Each row is a point on a landscape with many valleys, with its height.
From any point a ball rolls to the lowest of the 2 points nearest to it. It stops when none of these is lower. Distance is the straight distance between rows; heights are no part of it.
Z_909: [ 16  20  -2 -24  -9  -2  15 -24  10   8  -9   0   3  11 -19  -5  26   2
   3  12   6  14  43  12 -23  -1  40  11 -11 -25  -9]  height 6.16
Z_385: [ -3 -26 -12   9  35  -1 -21  26 -14  -8 -14   3  -4  10  24  11   9 -14
  -9 -29  -6 -13 -16 -23  19  -1  -6 -12 -26 -20  16]  height 3.77
Z_507: [ 28 -10  16  46  -3 -11 -12  -1   7   3   0  22  -2  -9  -8  -1  -7 -21
 -19  -7   8  -4  -1  -2   9 -15 -16  16   8  29  -5]  height 5.31
Z_241: [  8  35   9 -23 -16   0  20  -8  -3   6  27 -11  15  13 -36 -13  26  -9
  29  10  13   8  32 -15 -12 -17   6  30   5 -31  13]  height 6.76
Z_578: [ 11 -11   1  55  18 -11   3  11  12 -21 -13  17   2  -1  26  -4  -7 -16
 -31  -4   5  -8   6   1   2   5 -13  -4   4  35   2]  height 5.61
Z_540: [ 27 -15  15  -6   3  -8 -14 -10 -24  27 -10 -17   9   9 -32  -4  -6  -5
   5 -22  -5  -2  -7 -13  25 -32   1  -5   8  18   7]  height 5.81
Z_613: [  0 -17   7  12   7   6 -10  -6 -11  32  -8  10  17   1 -23  12 -28   6
 -24 -17  15  13   1   4  30 -11  -6  -7   5  23 -25]  height 2.76
Z_35: [  4  10  13 -29 -26   3  20 -23  18  15   8   0  -1  13 -22 -23  20   9
   3  14 -16  13   1  16 -14  -2   3 -10   5  16  16]  height 6.15
Z_644: [ -2  -3 -13  -5 -19   1   8   9  -6 -19  -9 -23   2  11  21  -3   7   4
 -12  34 -20   9 -34  21 -19   9 -14 -32   0  27   4]  height 6.23
Z_396: [ 13   3 -11  -1  13   0  -4   6   0   9   2   7  -9  -9  -7   4   2  -1
  23 -26  18  -2  21 -26   5 -14   7  26  -7 -39   0]  height 7.61
Z_377: [-19   2 -12 -33  -1  12   9  10   3  -1  -6 -15  13  21   9   6   4  22
 -10  13 -16  11  -5  19 -13  21   6 -29 -26  11 -12]  height 6.66
Z_672: [-15 -20 -12   9  19  11 -18  32  -5 -14  -8  -9  17  23  16   6 -17 -15
 -16  23   7   8 -10  -3  10  15 -26 -14 -18  16  -3]  height 3.37
Z_896: [  1   6   2  20  -7   0   2 -21  17 -15  -1   9   3 -11  -1  10  -2   5
 -24  22   7   9  19  10  -9  20   0   9   5   8 -33]  height 6.08
Z_312: [ 25   4  11  -2 -34  -6  -1  -7  -7   8   5   9 -25  -6 -14  -5   8   1
  21   5  -6 -11 -15  11 -31 -16   6  -6  19  11   9]  height 4.74
Z_180: [-37   5  -8 -21   4   5   1  12  12 -20  15  25 -11 -27   8  16 -29  13
   0  -4   5  -8   3   6  -1  12  20   5   0 -24 -11]  height 5.02
Z_109: [-13 -30  -3  -8  13   2 -10  31 -30   7 -25 -20   3   3   5   9  -3   9
   4 -15  -6 -15 -40  -1   7 -13  -6 -31 -10   9  11]  height 2.40
Z_792: [-13 -21   5  10  30   3  -3  47   0   6  -2  14  -6   2  12  -6 -32 -19
  -5 -23   7  -6  -6 -22  23 -10 -14   0 -10   5  26]  height 3.20
Z_200: [-10  -8 -12 -26 -21  -3   4  -5 -15 -25  -1 -28  -9  11  16   1  42   7
   8  21 -27  -2 -34   6 -29   8  -7 -30   4   2  14]  height 5.50
Z_251: [ 12 -24   9  40  17 -14 -22   6   5  -3  -7  14  -3  -4  13  10  14  -9
 -20 -32   3 -23  -5 -13   6  -6   1   1  -3  13  -1]  height 4.67
Z_219: [  1 -20  -8  -2  20  -6  -2  30 -28   7 -22 -14  -3  10   8  -3   5  -3
  10 -23  -7  -7 -21 -18  13  -3  -3  -6 -11  -4  20]  height 3.15
Z_784: [-30  -9  -2  12  14  22 -12  33  31 -26  34  21 -14 -25  20   5 -20 -15
  -8   1  -1  -6 -14  -2  15   6 -17   1 -10  -6   7]  height 5.30
Z_443: [-10  14  -2 -10 -18   9  11   4   2 -20  19 -25   1  11   3 -19  10 -10
  11  36 -21  18 -15   6  -4  18 -24  -4   5  17  21]  height 3.06
Z_309: [  9  -1   2  16  12   0   8   7   3   7 -14  11  -2  -5   3   3  -9   4
  -3   0  12   3  37  -2  -6   0  -4  11   8 -20  -9]  height 6.96
Z_321: [ 37  15 -12 -11 -24 -14  14 -36   7  -4 -18   5  -4  11  -8  -6  34  -2
  -7  23   0   5  34  15 -24  -1  20   4   3 -14  -3]  height 5.94
Z_602: [ 17 -10  -1   6   8  -8 -22 -14 -23  23  -7 -30  16  17 -18   4  19 -10
  13 -20   1  13   3 -28  32 -15  -2  21 -10   0  -2]  height 6.19
Z_486: [-31  28   7 -15 -10   7   7  -6  11 -11  52   0   9 -24 -12  -3  -6   3
  18  20  13   1  17 -11   5   6   7  29   5 -24  -9]  height 3.68
Z_692: [-21  21  -7 -20 -10  -5   9  -1   5 -36  24 -20  13  -2  14  -9   2   1
   6  39  -9  -4 -12  12 -13  21  -5  -2  -1 -10  -1]  height 4.80
Z_846: [ 26  12  26   5 -22 -12  17  -2  -3  17   1  -2   2  21 -26 -24   6  -8
  10  12  -6  17   0   1  -7 -13  -7  -1  19  33  20]  height 5.65
Z_231: [  8 -14   5  22 -21  -9 -21 -21  -9 -12  -6  -2  -7  -8  11  11  22   2
  -6 -10 -14 -14 -34  -8  -4   0  -6  -4   0   8  -6]  height 7.55
Z_728: [  7 -16 -14   6  20  -1 -35   0   9  -8   6   6  -4  -8  12  18  19  -7
  -2 -32   2 -10   1 -27  24  -5   6   9 -22 -34  -2]  height 4.69
Z_319: [ 31  -4   7  15  -8 -22   5  -1 -15   6  -9  -6   4  17 -10 -12   7 -15
  11   1  -8   7  -1 -12  -1  -6  -7  19  16  20  19]  height 5.90
Z_871: [ 14  -9   8  32  13 -25 -12   9   0 -40  -2  -4 -14   5  28  -2  35 -19
   6 -11  -7 -16  -6 -26   4   6   1  26 -11   1  15]  height 7.60
Z_850: [ -1  23  10 -24 -24   1   5 -22   3   4  28  16 -14 -10 -26   0   1   2
  14  13   9  -7  -1  18 -25 -13  19   9  16 -13  -8]  height 6.25
Z_671: [ -2   6   5   0  -4   6   5  -4  -8  -1   5 -20   5  12   0  -5   1   0
   2  13  -9  20  -8   3   3   1 -16  -4   7  18  12]  height 3.74
Z_526: [-15 -10  -8  -8  31  11  -3   4  -9  30  -9  -3   9  -1 -11  13 -25   2
 -11 -23  26   8  23 -17  41   8   3  -3 -22 -12 -18]  height 2.52
Z_306: [ 10  -1  16  -7  -1   2   0  -7  -8  31   8 -21  19  17 -35 -13 -15  -4
   4  -9   4  17   1  -8  25 -20  -5   0   5  23   1]  height 5.60
Z_82: [-50  -5 -11 -17  -2  19 -14   3   5 -11  35  -5  -9 -12   2  16 -20  13
   2   3  -1   2 -18  11   8  23 -13  -1  -7   3 -21]  height 5.28
Z_22: [  0  18   8 -28 -31   1  13 -21   7  10   7  21 -17 -18 -12  -3  -9  27
   6   3  -1 -16  -8  22 -32  -5  30 -17  17  -5 -12]  height 5.93
Z_374: [ 23  17  -4  13 -28 -14  16 -17  10 -14   9  -8   3   1  -4 -10  11 -10
  -6  39 -16  11   5  12 -17  12 -15   1  16  18   6]  height 6.59
Z_966: [ 21  -5   9   2   6 -22  23  30 -18  12 -39   3  -3   2  -6 -15 -10   1
  13 -17 -20  -6   0  -9 -15 -24   5 -15   9  15  26]  height 4.59
Z_698: [ 19   8 -14   8   8 -13  -7 -17   3 -15 -17   1  -3  -6  25   5  33 -10
   3  -2   5  -8  16  -1  -1   8  16  20  -8 -29 -10]  height 7.86
Z_438: [ -3 -17   7  19  21   6  -6  13  -3  24 -18  23   9 -15  -6  13 -31   3
 -29 -20  18  -2  14  -3  26  -4   0 -10  -3   4 -22]  height 3.47
Z_444: [ 29   9 -18  -4 -36 -32  14 -34   4 -19  -5   3 -19   4  -2 -16  34  -3
  11  25 -19 -16  -8  -1 -38   3  12  -2  14   5  11]  height 5.40
Z_36: [ 16 -21  19  35  21 -15  -4  19 -11  10 -15  25   0   0  -5 -10 -34 -18
 -22 -24   0  -8   0 -13  27 -23  -3  -1   8  31   9]  height 4.16
Z_296: [ 12 -15   4   3  15  -9 -17  -4 -30  13 -15 -23  11  16  -7  -4  -1 -10
  -3 -13  -5   8  -7  -9  35 -11  -6   3   2  15  10]  height 6.00
Z_500: [ 23  -9  11  30  21 -19 -18   5  19 -34   3  21 -22   7  19   0  22 -24
   4 -28  -3 -27  10 -29  -2  -4   6  18  -7  -5  13]  height 7.46
Z_214: [-21  -2  -1 -16  22   9  20  20   0  19 -11 -21  24  25 -17  -3 -31  -7
 -12  -2   8  30  33   9  16   4  -7 -10  -9  13  -7]  height 5.01
Z_852: [  4  13  24 -17 -22  14  16  -9   0  37  20 -15  14  20 -36 -17  -6  -4
  11  -5  -7  24  -6   2   5 -14  -5  10  13  26  14]  height 5.33
Z_934: [-14   7   4 -32 -18  17  20 -16  18   3   2  -6   8  12  -6  -8   9  25
  -3  11 -13  16   2  20  -9   9  11 -20 -12  11   2]  height 6.39
Z_706: [  8 -11   2  -3   6   2 -10  -4  -6  23 -11   1  -1  -2 -13   3   1  17
  10 -23   5 -10   1 -11  10 -15   5  -4   1 -14  -4]  height 3.79
Z_929: [ 10  16  23 -17 -33   6  17 -16   8  30   5  -1  -9   8 -22 -27   7  -2
   5  18 -19  14  -9  13  -7  -4  -7 -13  18  47  23]  height 5.92
Z_674: [ -1 -15  -2  19  27   5 -18  18  11 -33  15   3  -6  -1  23   3   8 -19
  -5  -6   4  -9  -6 -16  19   9 -16   7 -19 -12   7]  height 3.67
Z_467: [-18  -8 -19 -24  25  16 -12  17 -12   8 -12 -24  18  28   3   5 -11   6
 -15  13   1   9   7   5   4  17   1 -17 -24 -10 -13]  height 3.29
Z_735: [ 22  -7   0  23  -9 -17  15 -11   5  -1 -30   0   5   2  15  -7   3   2
 -22  13 -11   4  -1  13 -13   7  -3 -31  18  33   2]  height 7.09
Z_801: [ 17   5   6  29  17  -2   3   4  14   5   1  22  -1   0  -5  -2   0 -14
  -8  -4  24  15  31 -14   2 -12  -1  29  -3 -13  -9]  height 7.14
Z_471: [  1 -22  -8   6   2  -3 -10  11 -25 -20 -25 -23  13  15  25   7   8   2
 -20  17  -9   3 -28  15  -1   3 -14 -26  -5  22   0]  height 6.51
Z_462: [ -2   4  -4  21  12   1  -3  -1  20 -31  16  17  -5  -9  29   6   3  -8
  -4   5   7  -6   3  -3   0   9  -7  16  -6 -11  -3]  height 2.96
Z_936: [ -3  12  -7   1   8  10   2  -5   8   2  10 -11  15   0 -16   3   1  -6
   7  11  10  17  28  -2  11   2  -3  31  -4 -23  -4]  height 3.91
Z_598: [-24  10  -9   5   2  10   9  -4  13  -3   8   1  13 -10   0  17 -24  17
 -20   8   5  17  17  19  -4  27  -3   4   4  10 -30]  height 5.74
Z_95: [-23  14  -2 -21   0   8  -1   4   3 -19  43  -5  -7 -21  -4  -6  -6  -9
  17   7  10 -10  -3 -11  14  -4   1  23   8 -36  13]  height 2.87
Z_576: [-20  -3 -15 -29 -14   8   0   8  -5 -23  -7 -26   3  21  23   1  20  11
   3  42 -17   4 -27  15 -35   8  -7 -29 -10   4   6]  height 5.88
Z_797: [  7   1   5  24 -19   3  -5  -7   8  -2  -6  31 -25 -26  23   6  -8  11
 -10  -8   7 -37 -27  18 -33  -7   9 -18  13  14  -7]  height 3.76
Z_649: [-30 -24  -6  -7   8  22 -17  38 -24   3  -8 -11   9  13  13   6 -21   9
  -8   6  -7   0 -36  -1  11 -10 -17 -31 -11  12  -3]  height 1.20
Z_498: [ -1  18 -13 -34   2   2   7 -19   3  14 -18  -4  10   8  -4   3  19  13
   5  -7   4  11  38  18  -5  13  37  -1 -18 -31 -13]  height 6.33
Z_113: [ -4  19  -6 -39  -2   7  19 -22  14  25  -7   2  16  18 -20   4  11  27
  -8  -7  -3  16  41  25 -20  11  34  -9 -12 -10 -23]  height 6.12
Z_203: [ -1 -12   3  -9  21  12 -10   9 -15  39 -18   0   9  -4  -9  12 -13  17
   2 -32  22  -2  15 -12  21  -9  15 -10  -9 -25 -14]  height 3.24
Z_383: [  1  20  10  -1 -30   5   8 -16  11  -3  26 -26   9   2  -9 -13   7  -8
  17  30 -12  22 -13   7  13  12 -25  13  21  29  12]  height 2.22
Z_108: [ 34   8   6   5 -33 -15   4 -25  -4  -6  -3   2 -19   1  -5 -12  24  -6
  17  14 -19  -1 -11  -1 -22  -3  -7   4  17  18  11]  height 5.10
Z_382: [ 15   7  -2 -21 -24 -18  29  -4  -3   1 -18 -20 -13  34 -12 -29  28   2
  21  14 -32   5  -5  -6 -16   0  -2 -11  -1  19  40]  height 3.73
Z_308: [ 12   2   4   8  -6   1  14  -2   1  10 -14  15  -9 -10  -7   0  -9  15
   1  -7   9   0  18  12 -24  -6   7  -6  12  -8  -5]  height 6.77
Z_366: [ 15 -16   7  32  -1 -15 -19  -3  -7 -39 -11   0  -8   2  30   4  27  -9
  -5  -8 -13 -12 -23 -11  -3   6 -11   4   1  14   5]  height 7.69
Z_702: [-16 -21  -8  11  18   9 -27  21   7 -17   9   1  -3  -5  23  18   1 -13
 -13  -4   0  -6 -27 -12  20   3 -31 -12 -20   3  -2]  height 4.24
Z_739: [ -1   7 -11 -34 -10   2   6   1 -12 -17  11 -33   2  21   4 -10  39  -3
  28  17 -23   3 -15   0  -5   4  -8  -1  -2 -13  21]  height 4.63
Z_816: [ 15   6   5  47 -15 -12   3  -5  15 -24  -4  33 -33 -12  27 -12  -1 -12
  -5  -3  -5 -30 -17   5 -36   1   2   2  14  33  -7]  height 4.91
Z_844: [-17  -2   6  21   4  10  -2  15  26  -4   8  30 -15 -17   7   5 -29  -8
  -2  -2  13   7  14   0   4   0  -7   9   7  -1   2]  height 6.24
Z_407: [-29   5   2 -39   5  20   8   1   4  29  18 -23   3   7 -16   1 -20  15
  19 -18   2  10   7  -6   3   2  -1   2  -3  -7  -9]  height 5.25
Z_516: [-13 -21 -16 -10  32  16  -8  19 -20  10 -32 -14   7  14  12  12  -7  10
 -20  -8   7  -3   4  -1  19   8   0 -26 -34 -10 -17]  height 3.87
Z_164: [  4   8   0   2 -22   2   4  -9  10   0  -3  38 -21 -26   0   8 -16  20
  -3  -3   8 -22  -8  24 -43 -11  23  -6  17  -8 -17]  height 5.57
Z_262: [-24   9 -14 -30  20  17  13  -3  -2  30   2 -18  17  19 -14   3 -14  12
   6 -16   8  17  32  -6  15  12  17   4 -20 -19 -14]  height 5.59
Z_809: [ 27  -1   7  37  19 -13  -7  10   4 -11   3  26 -18   1   7   0   9 -16
  -5 -14  13  -8  12 -18 -15 -15   5  25   1  -4   3]  height 7.31
Z_941: [  1   4  -6   3  24   7   5  22  -5  20 -10   7  -5   5   1   0  -4  -9
  13 -16  17  13  39 -25  14  -8   5  19 -17 -34  15]  height 7.48
Z_475: [  2  15  15  10 -26   6  -5  -1  14 -11  35  24 -31 -35   1  -2 -15 -19
  16  18  11 -20 -16   2 -10  -1   4  25  20  -8   6]  height 3.84
Z_531: [  5  -4  13 -23 -14   8  -9 -12 -19  42  -4  -2   1   3 -25   5   4  27
   8 -27   2 -12  -8  -1   3 -12  16 -17   3  -3 -10]  height 4.25
Z_254: [ 20  -7   6  26   1 -11  -5  -9  18 -13  -6  35 -21 -18  23  11   2   1
 -17 -18  18 -37  -7   2 -28 -17   6  -5   7  -5 -11]  height 2.95
Z_192: [ -8 -18 -17  10  19  10 -38 -10   5  -1   3  10  -3 -13   4  33   3   4
 -18 -27   8 -10  -6 -15  26  12  -2   2 -23 -22 -23]  height 5.06
Z_710: [-19   5 -18 -28   8  11   5  13   2  -4 -10  -7   4  11  11  -5   2  23
   4   6  -7   0   4   8 -12   3  13 -21 -12 -22   1]  height 6.89
Z_529: [-18  27   5 -11 -17   6  11  10   9 -10  25  13 -22 -30   4 -17 -21  -6
  28  13   7 -12  -7   1 -12   0   5  19  27 -14  27]  height 3.00
Z_883: [  6   6  -4  -4   4   8  21   9   2  -2 -10 -19  18  17  -2 -13   0   4
  -1  17  -8  22   9  17 -10  13 -11 -14  -5   6   3]  height 4.23
Z_138: [  4  -5   3  -4 -18  -1  -4  -2  -9  13  -1   0 -17  -6 -11   2  -3   8
  22  -8   0  -4 -17   0  -7  -7  -1   2  13   5   2]  height 4.31
Z_549: [  5 -16   7  12  22 -16   5  34 -13   7 -12   6   7   2  -4 -16 -38 -25
  -4 -18  -3  -1  -1 -12  34 -22 -14   2   4  20  22]  height 3.75
Z_525: [ 20 -18  17  27   6 -11 -19   5 -12   4  -4   6  -4  -7   1  -1   1 -13
  -4 -20   1 -13 -18 -20  17 -16  -8  20   9  17   4]  height 5.00
Z_707: [  8 -10  -4  20  32   1   0  18  15  10  -8  26  -7  -2   3   9  -7 -17
 -11 -29  18   3  37 -16  18 -15   7  11 -12 -21   1]  height 7.32
Z_592: [ 16  -2   3 -17  -6   6 -17 -26 -21  28  10 -25  11  22 -28   2  19   3
  25 -24   2   5  -2 -22  20 -17   2   8   2 -11   4]  height 6.37
Z_695: [-33  20   1 -28  -8   1   8  -9   9  -8  23  24  -1 -24  -8  10 -26  22
   5   9  14  -1  13  15 -15  12  34  14   7 -22 -19]  height 4.85
Z_206: [ 19  -2  15  -9  -1 -12  27  16  -8  31 -31  13   4   8 -16 -16 -11  14
   2  -7 -18  -3  17  10 -16 -21  11 -29   9   9  22]  height 4.19
Z_889: [  0  -3   3  13   1  10 -12 -16   4  26   8   6   9  -3 -26  21 -17  12
 -19 -12  23   9  15   0  17  -1  -1  14   0   4 -38]  height 1.78
Z_207: [-23 -20 -26 -16  25  20 -27  24 -16  -5  -8 -20  10  20  14   9  -8   2
 -10  18   1   6 -18  -6   0  12 -18 -14 -31   1 -15]  height 2.56
Z_879: [ 18   0  20 -28 -20   6  11 -11  -1  36  14 -11   1  20 -37 -21   7   5
  24 -13  -8   6  -3  -4 -13 -28  14  -1   9   8  17]  height 5.03
Z_370: [-21 -14  -9 -12  15  13 -21  -5   0   4   3   1 -16 -12   5  15  -7  25
   2 -28   8 -14  -8  -9  13   0   3  -4 -16 -25 -12]  height 5.44
Z_530: [ -7  -8   3  11  15   1   1  14  -9  -4  -9 -18  22  17   2   6 -19  -8
 -30  22  -2  19  -3   9  27  10 -22 -12  -2  32  -4]  height 4.02
Z_663: [ -1 -25   0  15  21  -2 -26  10   8  -1  -5   8 -11  -6  19  19   6  -1
  -5 -39   3 -25 -16 -20  11  -9   0  -6 -16  -9  13]  height 4.26
Z_23: [-16   3  -6 -35   0   9  15  16 -10   8 -10 -10  -6   5   2  -8   2  32
  27 -16 -14  -5 -14   6 -11  -2  16 -26  -5 -13  17]  height 7.10
Z_700: [-15  10  -4 -26   4  10   6 -12   6  30  -7  -1  19  15 -28   8  -9  26
  -1 -28   1  19  38  11  -1   7  25  -3 -10  -5 -27]  height 5.86
Z_235: [ 34  -5   0  27   2 -11 -10 -24   6  -1 -29  10   5  -3  11   7  17  -4
 -14  -1   5 -10   5  11 -16   6   0  -2   0   5 -21]  height 8.10
Z_537: [  0  26   8 -10 -38   7  -4 -20   2   7  37 -19   2  -2 -21  -3  20  -6
  21  13  -6   7 -23   1   6   1 -11  21  13   8   1]  height 3.04
Z_371: [ 17  -8   4  42  12  -2 -16 -14  14  -3 -17  18   9  -8  17  12   5  -5
 -29   1  13   1  22   7  11  12   1   7  -5   5 -19]  height 8.22
Z_393: [ 13 -22   7  34  24 -13  -7   6  -7   5 -21   7  20  -6   5   1 -17  -8
 -33  -8   2   2   3   3  29 -17 -14  -7  10  29 -13]  height 4.57
Z_588: [ 25  -3 -10  12  -4  -6  -7 -18 -12   2 -26  -8  -1   4   9   7  26   4
   6  -2  -1   0   1   5  -9   2   8   4   3 -11  -1]  height 7.98
Z_831: [-20   3  -8   2  -1   3  -2   4   5 -38  18 -13   6  -3  19   4  -1  -8
   1  33  -7  14 -16   4   1  21 -25   8  -5  -8  -3]  height 4.27
Z_618: [ 37  21 -18  -3 -20 -23  28 -26   4 -20  -9   8  -3   7   8  -7  31 -12
   1  34  -9  -4  21   3 -38   5  16  10  14 -16   9]  height 5.70
Z_92: [  9  15   3  23 -22  -5  -1 -10  14 -16  13  25 -30 -27  18  -7   1 -25
   3  16   0 -27 -16  11 -27   1  -5  14  19   9  -4]  height 4.45
Z_187: [  8  10 -13   1  12  -6  -5  -3  -7 -12  -2  -3  -2  -6   9   1  26 -10
  22  -7  12  -7  12 -16   7  -3   7  27  -5 -38  12]  height 7.74
Z_806: [  7 -18 -10  -4  18  -2  -9  18 -24  -6 -45 -27  28  28  14  -4  20   6
 -20  12 -10  -1  -9  14  -1   0  -2 -37  -9  15   2]  height 6.72
Z_995: [ 21  -4  10  54  -4 -11  -3  -2   8  -5 -19  30 -14 -13  13  -5  -8 -12
 -28  -6   9 -20  -7   4 -16  -8  -8  -6  13  40 -10]  height 5.29
Z_933: [-40  15  -6 -21 -18  11  -4 -14   6 -16  37   0  -6 -34  11   1 -14   9
   2  22  -5  -5 -22  14   3  17   2   0   7  -5 -12]  height 5.72
Z_191: [-16   5 -13  -3  23  15  -5   4   7  11   1  -6   4   2  -4  18 -12 -12
  -4  -8  17  24  32 -13  26  13   0  14 -18 -25  -9]  height 3.30
Z_703: [-27  -6  -7 -23  11  24  -5  19  -8  11  15 -13  -9  -8   6   1 -22   7
  20 -16   0  -3 -18  -9  12  -2 -10  -5  -3 -16  11]  height 4.42
Z_97: [-21 -11  -3 -11  20  12   6  45 -10   5  -1   2 -14 -13   9  -4 -41   3
  10 -10   6  -6 -20 -11  11 -11 -12 -10 -10  -4  13]  height 3.88
Z_395: [ 26   7   3   8 -28  -7  10  -8  -1  16  -2  35 -36 -19  -3   1  -6  -8
   7   6   3 -27 -11  21 -40 -12  13 -13  15   7  -2]  height 5.16
Z_419: [-22   6  -6 -35   7  15  -5   5  -4  15  29 -21   4  -1 -14  -7  -4   2
  29 -21   7   5 -11 -22   8  -1  -5   7 -10 -29   6]  height 4.87
Z_134: [  7 -13  -6   3   1  -9  18  -3 -10   1 -37 -17  16  15   9  -5   4   9
 -25  14 -21   3  -7  13   1   3  -2 -45   1  30   6]  height 6.91
Z_88: [-30   3 -25  -8  21   7  -3   8  14 -18   7   5   2  -9   8  18 -11   1
 -11   7  13  10  23  -3  16  18  -1  21 -18 -20 -16]  height 3.92
Z_980: [-17   7  -3 -37 -19  -5  -3 -21  -4 -31  15 -28   7   7   8  -1  34   7
  18  25 -22   2 -23  10 -13  14   7 -14  -3 -18   9]  height 5.07
Z_775: [ 23 -15  -2  17 -24 -15 -13 -23 -19  -9 -31 -10  -7  -9   1   9  22  12
 -15  -6 -21 -24 -38   8 -19  -7   4 -29  10  14   2]  height 7.40
Z_953: [ 10  14  -3  23 -20 -11   7  -7   6 -28   2  -5 -10 -11  19  -8   3 -16
   6  21  -9   5 -10   1 -18  15 -21   9  22  20   9]  height 6.38
Z_68: [ -8  -1   6  13  -3   8   1  11   9  13   6  38 -17 -26  -1   7 -25   7
   6  -2  19  -7   8  11 -16 -14   2   9  10  -6  -7]  height 6.50
Z_347: [ 10  -2  -4  21   8  -7  -8 -13  26 -33  -2  26 -19 -23  28   4  12  -2
 -17  -4   6 -23   1   5  -4   0  15  -1   0 -11 -12]  height 2.01
Z_987: [ 28 -21  -1  24  19 -10 -27 -12 -18   4 -34  -3  16   3  12  17  23 -16
 -12 -22  -2  -6  10  -9  23  -4   6   2 -11  -3  -2]  height 8.45
Z_403: [ -4  -9   5  37  17   2  -2  19  16 -16  -9  12  -3  -6  26   4 -22  -8
 -17   9   7  15   5   3  -2   7 -16   7   1  15   5]  height 5.91
Z_823: [-25  28   7 -19 -10  -8  22 -16   5 -11  40  20   8 -15 -29   7 -13  -1
   7  15  22   4  25   8  -6   2  21  33  11 -25 -16]  height 4.29
Z_237: [  5  13  10 -24 -15  -3  22  -2  -2  -2   7 -31   3  26 -12 -24  23   0
  26   8 -23  11   1  -6  -8   5  -8   1   8   1  30]  height 4.20
Z_824: [-39  23 -11 -30  14  -3   0  -7   2 -16  38 -13  15  -5   2  10  -4   7
  10  11   4   0   5   0   7  21  12  15  -8 -32 -15]  height 5.97
Z_479: [-35   4  -9  -1  22  11   5  27  27 -21   9  29 -14 -15   9  11 -28  -1
 -13  -8  17   7  22   0   5  10   6  12 -15 -27 -12]  height 4.49
Z_121: [  4  34  12 -25 -28   1  18  -7   2   3  44   0  -3  -2 -39 -12  13  -1
  28  17  10   2   8   4 -18 -14  13  28  13 -24   4]  height 6.53
Z_240: [ 27 -12   4  34  23  -8 -10  -4  -2  16 -30  10  16   9   9  14   9 -14
 -15 -14  22  -6  25   3  15  -4  11   7  -9 -10 -18]  height 8.35
Z_958: [ 26  -5  11 -20 -19 -21  16 -12 -15  18 -25  -8   0  22 -21 -20  27   4
   9  -5 -22  -3  -5  -3  -7 -12   4 -18   7  15  27]  height 3.19
Z_494: [ 31 -14  10  19 -25 -23   2 -22 -16   9 -35   0  -1  -2  -5  -7  11   1
 -13   5 -17 -11 -18  11 -11  -6  -4 -27  17  38   5]  height 7.25
Z_920: [-15  10  -2   3   0   5  -4  -9   8 -20  22   3   7 -14   7   4  -4  -4
   8  13   5  11   8  -1   5  12 -11  23   4 -10  -4]  height 3.65
Z_725: [-36  23  -6 -25  -8   4  19  12   2 -24  32  -3   0 -16   5 -11 -11   9
  28  14   6  -8  -4   1  -5   4   7  13  13 -33  19]  height 1.83
Z_761: [ 12   9  16 -21 -30  12   5 -10 -10  35   5   4 -12   1 -37 -13   5  25
  22 -17   4  -3 -12   8 -19 -21  13  -2  13   2   5]  height 4.68
Z_554: [  0   8  17   3 -23  11 -12 -27   0  10  42 -21  10  -2 -32   5  15   2
   8  13   1  12  -3  -8  16   1 -13  24   5  11 -16]  height 3.42
Z_440: [-22  18  -3 -20   2 -16   6  -1   1 -48  34  -7   4 -20  29  -2  12   1
   5  39  -9 -14 -22   5 -10  19   8  12   3 -31  14]  height 5.27
Z_127: [ 18   0  11  36   0 -13  10   5  -3  -9   3  -4  -3   6   2 -12  -9 -25
   4  12 -10  10   1 -10   5  -1 -21  29  14  29  16]  height 6.11
Z_833: [-25  18 -10 -13   3 -13   2 -17   0 -36  32  -8  21 -22  13   2  12   1
   1  26   6  -4  -2   5   4  24  12  12   0 -44  -5]  height 5.66
Z_232: [  8   1  13 -25 -13  -8  24  12 -10  23 -26   1  -5  20 -13 -31   6   8
  12  -4 -24   2  -6   1  -9 -16  12 -26  11  28  38]  height 3.69
Z_454: [-14   6  -4 -13  16  10  15  23   6   7  -1 -24  16  27  -3 -15 -17  -7
   9  14   3  28  27   4   6  11 -16  -2  -9   2   6]  height 4.66
Z_748: [-10 -15  -6   9  32   7 -12   4  -6  23 -27   4  12  -2   1  22 -16  10
 -31 -26   4  -9   2   0  30   9   3 -23 -22  -2 -21]  height 4.04
Z_767: [-30 -11  -8   0  -1  16 -21  12  11 -16  24   9  -8 -23  21  16 -15   2
   0  -2   2  -7 -34   5  14  11 -16  -3 -11   4  -5]  height 4.81
Z_483: [-29   1  -4  -3  14  17  10   8   8  18   2   0  19   7 -14  10 -32  13
 -11  -7   7  22  23  13  14  17  -2  -5  -2  13 -26]  height 5.39
Z_885: [ -4   5   7   6 -10   7 -22 -19  -2  24  27  -2   7  -6 -29  12  -4  -1
  -4  -6  18  15  -4 -13  32  -5  -9  21   3  14 -27]  height 2.72
Z_149: [  3   9  -4  11 -19   0  15 -22  22 -13  -5  -9  12  -3  12  -4   0   3
 -19  27 -11  21  17  23  -8  23  -9  -8  10  21 -15]  height 6.35
Z_432: [  8 -16   9  11  11  -9  14  20  -3  15 -28  14   4  -5   0  -7 -20   0
  -5 -17  -4  -9   5   3   3 -16  -1  -9  11  17  14]  height 4.95

Where does a ball stop that starts at each point below?
Z_498 => Z_792
Z_374 => Z_383
Z_909 => Z_526
Z_806 => Z_958
Z_602 => Z_526
Z_592 => Z_526
